Points, in no order, along strands that fork and pass close to each other.
In the rows, 128 means zero.
Two points are linked if the straight distance between their rows is under 112. Some points are linked to none.
z_714: [159 147 131 127 134 196 113  72 109 143 128 155  94 116 106 152  85 166
 228 140 111 122  67]
z_259: [ 82 120 123 137 120  98 153 129 148 106 188 120 102 183 172 165 101 136
 102  91 168 118 200]
z_515: [139 127 102 119 153  71 142 122 113 141 159 147  86 130 156 142 114  92
 127  87 159 106 137]
z_148: [152 114 124  98 124 124  94 147 105 134  75  99 108 147  94 112 124  88
 145 111  76 118  82]
z_799: [121 164 120 134 206 120 123  95 118 136 134 105  88 194 142 139  51 158
 142 141 114 137 167]
z_803: [169 142  97 156 174 139  99  73 117 127 106 163 166 110 143 150  88 125
 196 133 152 142 105]
z_830: [103 133 144 131  79 173 141 110 122 139  73 128 192 117 140 136 163  96
 146 161 109 137  90]
z_968: [111 135 160 127  55 198 140  84 142 110  91 127 107  87  92 131 131 141
 130 159  86 133  67]
z_271: [146 127 107  97 128  59 127 115 110 124 116 120 125 165 150  75  97  89
  95  60 192  89 172]
z_565: [146 130  99  97 157 144  93 129 105 149  76 106  94 148 127 101 113 147
 161 141  75 114 105]
z_121: [125 110 177 131  69 182 136 122 111 133 131 151 121 128 129 162 140 140
 189 164  96 151  81]
z_580: [161 116 118 145 150  90 119  85 106 121 145 148  83 114 151 148 112 139
 172  82 121  95 129]
z_129: [117 127 134 115  73 175  99 105 108 142 128 162  84 116 117 142 110 161
 213 142  95 130  77]
z_117: [147 153 163 109 105 141 129 181 139 112 116  99 181  82  98 107 146 125
  57 154  82 133 118]
z_417: [146 106  78 110 129 124  81 115 143 121  91 108  98 110 107  99 130 183
 148 136 105 103 114]
z_820: [112 117 129 129 142  72 109  78 103 114 114 137 135 136 198 116 101 142
 154 121 149 110 176]
z_132: [101 131  91  96 120  70 133 156 136 116 159 137  98 157 146 100 105 102
  67  78 207  95 155]
z_26: [139 132 150 146  68 213 127 133 109 115  68 138 160 125 113 107 173 125
 123 135 103 128  85]
z_435: [ 82 111 133 176 141 159 126 144 135 120 137 134 106 126 102 138 155 156
 124 118 100 150 155]
z_411: [ 84 146 132 107 134 115 148 199 145 139 147 130 125 163 143 122 133  80
  79 180 142 152 148]
z_637: [158 121  96 129 141  96 141 143 130 184 109 125 114 146  76 107 153  92
 111 118 130 129  88]
z_802: [142 127 162 154  99  74 132 142 140  71 151 132  99 152 168 109 138 147
  95 142 138 122 204]
z_21: [140 111 137 131 144  83 100 182 135 100 153  91 105 160  92 104 175 144
 120 119 102  83 146]
z_867: [122 164 123 118 168 124 180  64 104 120 155 103 129 172 178 135  40 139
 116  71 163  96 209]
z_323: [144 116 134 121 130  90  82 183 120 111 122 109 143 123 109 102 191 112
 146 130 105 101 114]
z_34: [137  91 127 144 108  99 130 110 131  99 154 140 122 109 177 147 177 167
 164 139 138 100 153]
z_775: [139 121 120 125 101  66 112  69 116 112 112 120 118 109 167  86 132 162
 139  91 139  68 152]
z_493: [118 156 101  95 149 108 161  94  79 146 147 161 148 133 204 109  64 106
 121  68 200 103 171]
z_757: [138 147 157 130 117  88  99 184 140 101 164  97 161  90  71  99 152 133
  68 128  98 124 130]
z_877: [ 53 140 123  92 120 140 155 156 120 163 128 125 161 124 153 143 131  78
 100 164 134 161 124]
z_983: [ 96 129 104 139 128  79 127 152 141 110 158 126 133 133 117 107 148 114
  60  70 173 104 171]
z_777: [141 112 102  75  80 152  84 134 130 123 104 112  62 113  79  96 132 177
 142 139  86 107  88]
z_485: [119 123 141 160 110 191 129 169 121 126 100 138 131 130 102 113 173 144
 121 129  83 149 130]
z_239: [156 135  97 149  87 157 114 120 156 146  92 120 163 133  85 122 144  93
 149 120 103 106  52]
z_718: [165 125  97 129 109 116 162 175 156 156 146 139 126 115  85 138 167  78
  92 142 145 135  80]
z_914: [107 124 207 136  70 197 174 108  92 119 127 125 141 114 130 174 141 127
 103 122  91 160  93]
z_950: [152  93  91 125 173  78 126 105 161 116 124  97  80 149 110 115 131 127
 101 110 141 107 147]
z_304: [120 115  85 106 134 108 144 107 117 123 131 182 131 116 185 133  92  81
 131  84 229 119 144]
z_613: [ 92 124 176 130  69 235 156  64 104 116  90 129 136 106 120 151 149 148
 133 133 112 130  71]
z_689: [121 102 128 137 139 160 102 107 140 100 111 130 126 101 121 178 134 102
 198 146 103 130  87]
z_350: [142  97 154 138  76  85 153  91 121  88 140 130  96 124 171 108 145 162
 127 116 134  83 183]
z_192: [126 105 126 134 142 139 152  80 143 172 135 138 155 111 127 165 124 136
 180 158 147 173  91]
z_30: [112 127  91 135 118  88 139 146 120 177 159 168 104 134 140 151 118  99
 127 116 154 151 117]
z_31: [127 128 117 140  94  32 101 123 130 125 138 123 120 116 138 101 138 140
 116 110 127 106 141]
z_69: [116 116 143 109 138 147 165 144 124 134 103  94 101 142 105 143 144  67
  93 138  82 130 110]
z_108: [181 113  77 128 127  98 154 130 168 131 138 151 118 109 131 156 157  89
 129 144 176 115  93]
z_10: [169 180 184 132 104 180 125 166 139 125 115 137 193  69 131 105 132 152
  85 154  72 138 121]
z_311: [164 115 149 102  83 142 140 146 108 127  95  96 123 134  96 137 149  66
 113 126  87 109  61]
z_982: [193 139 131 168  71 154 120 152 172 111 130 140 178 135  69 107 162 103
 119 144 117 120  66]
z_926: [ 90 142 106 151 143  96 141  93 147 123 133 104 122 164 142 100 114 132
  88  61 165  80 192]
z_157: [166 151 141 173  65 142 118 153 154 123 123 159 161 103 110 118 150 144
 123 167 105 145 103]
z_286: [ 89 134  88 154 190 126 122 130 128 170 119 116 127 137 119 111 156 121
 130 103 122 114 142]
z_484: [101 140  71 142 203 117 118 106 132 136 115 121 127 161 138 110 124 115
 108  71 180 104 172]
z_693: [ 86 105 135 170 145 119 142 117 136 120 170 142 103 150 140 157 138 140
 125  95 147 139 182]
z_801: [ 82 120  88 103 168 125 130 131 125 130 151 179 127  99 163 156  90  87
 146 108 216 151 106]
z_516: [ 86 100 121 115 174 127 106  90 134 128 139 110 132 102 143 169  95 158
 169 139 117 155 139]
z_842: [103 122 155 138 162 154 140  99 103 165  93 131 105 135 117 135 123  98
 163 142 100 154 112]
z_88: [119  97 111 146 133 102 137  80 144 135 135 163 152 104 162 162 128 133
 167 141 188 159 130]
z_352: [105 112  95 115 137 169 167 119 146 174 123 142 179 105 134 179 135  90
 141 154 153 158  81]
z_175: [135 157 141 116 130 108 125 217 161 112 142 102 136 177 122 101 123 109
  58 175 125 151 174]
z_863: [117 107 101 140  93  96 134 119 137 109 142 182 154 103 177 147 130 104
 123 116 212 143 145]
z_715: [127 136 131 144 101  72 129 160 126 145 164 143 120 106 142 133 158 116
 125 145 122 127 130]
z_700: [ 92 114 161 134 137 149 158 157 122 138 174 149 157 106 128 183 151  96
 143 149 142 179 126]
z_905: [194 164 187 124 132 176 124 184 153 118 120 131 115 108  94  69 125 191
  81 156  81 134 154]
z_39: [127 129 151 116 119 141 103 192 136 101 134  86 106 148  78  89 156 161
 103 143  71 117 138]
z_620: [102 113 149  99 170 132 182  61 101 132 165 115 146 146 181 144  78 133
 142  69 206 119 193]
z_231: [165 153  84 143 131 146  83  91 138 134  84 135 161 112 117 119 106 113
 182 127 117 118  72]
z_451: [ 87 161 124 139 142  93 113 182 178  96 140  91 120 192  99 127 108  97
  74 140 153 118 168]
z_346: [182 157 172 158 130 139 124 179 147 110 143 163 122 104 134  94 145 163
 103 167  99 142 168]
z_90: [145 127 125 130 154 137  98  75 106 114 149 146  78  92 126 162  98 178
 210 112 114 106 105]
z_151: [143 179 120 145 209 119 150  81  88 115 160 112 131 183 159 133  48 182
 123 113 155 133 194]
z_808: [ 67 114 129 107 146 125 139 160 136 127 177 163 131 109 148 171 118  86
 125 147 191 173 123]
z_925: [136 136 124 148 122  89 124 189 150 107 168 132 112 154 145 118 140 137
  65 145 136 140 186]
z_541: [210 115  95 139 119  79  95  70 126 109  92 139 130 122 112  91 114 146
 156  87 164  82 101]
z_695: [114 148 116  86 107 152  97 100 106 161 118 139  46 109 103 108 110 178
 182 141  85 111  92]
z_649: [ 76 136 150 114  99 160 150 144  87 157  94 116 178 137 155 136 160  90
 101 132  97 140 114]
z_460: [109 136  78 138 184 150 142 110 127 182 110 128 151  95 118 153 136 104
 137 112 125 134 102]
z_698: [127 128 136 117 189 104 113  63  92 122 126 137 161 120 190 137  76 164
 182 118 175 148 166]
z_815: [127 145  91 123 194  90 115 104 147 138 118  89  85 175 120 116  71 126
 114 126 116 110 153]
z_32: [140 105  88 111 164  74 139 157 156 156 139  99 105 147  74 108 147 108
  76 121 153 117 125]
z_574: [219 139 190  82 110 153 129 188 118 111 104 101 206 111  81  95 134 134
  65 148 100 125 100]
z_596: [115  99 104 119  93 126 113 145 145 128 124 119 127 119 153 141 141 183
 136 174  87 152 142]
z_242: [120 161 168 159  96 151 153 156 137 150 147 156 183  81 125 123 151 140
 101 162  92 159 130]
z_267: [185 101 104 131 143  66 100 118 129 141  95 136 136 142  71  87 142 124
 134 104 163 110  97]
z_793: [144 156 178 122 116 214 151 173 120 110 119 121 100 142 112  88 151 184
  87 163  65 136 162]
z_326: [114  86 186 115 117 168 137  96 128 161 144 120 131 125 114 153 139 167
 208 161 134 188  86]
z_681: [110 110 201 124 100 189 165 143 111 134 159 126 171 109 132 178 135 129
 116 152 110 207 127]
z_158: [ 67 152 112 138 185 114 117 119 172 119 124  88 114 176 127 144  94 111
 109 144 145 114 169]
z_472: [ 99 133 161 112 121 144 135 176 131 107 125  77 100 172 100 127 130 100
  91 136  57 131 138]
z_595: [126 113 117 141 126 118  77 150 136  86 117 117 145  93 128 148 158 101
 167 131 103 111 113]
z_480: [165 126 157 124  79 226 147 178 108 117 117 126 134 129 138 128 155 174
  99 135  71 142 133]
z_791: [136 133 142 131 203 130 104  83  88 150 127 135 182 114 145 142  87 151
 200 139 165 177 123]

A fork is a point with three links, a tip a point with one. Leave the first point through the second and follow the links. Name the first fork or tip that comes.
z_117, z_10 => z_775
z_689, z_595 => z_129
z_565, z_148 => z_689
z_820, z_698 => z_117

A fork is a point with three links. Follow the links from the first point to the second and name the forks in between, in order.
z_791, z_435 => z_775 > z_350 > z_175 > z_485
z_698, z_484 => z_775 > z_129 > z_192
z_700, z_777 => z_304 > z_192 > z_129
z_689, z_815 => z_129 > z_775 > z_350 > z_175
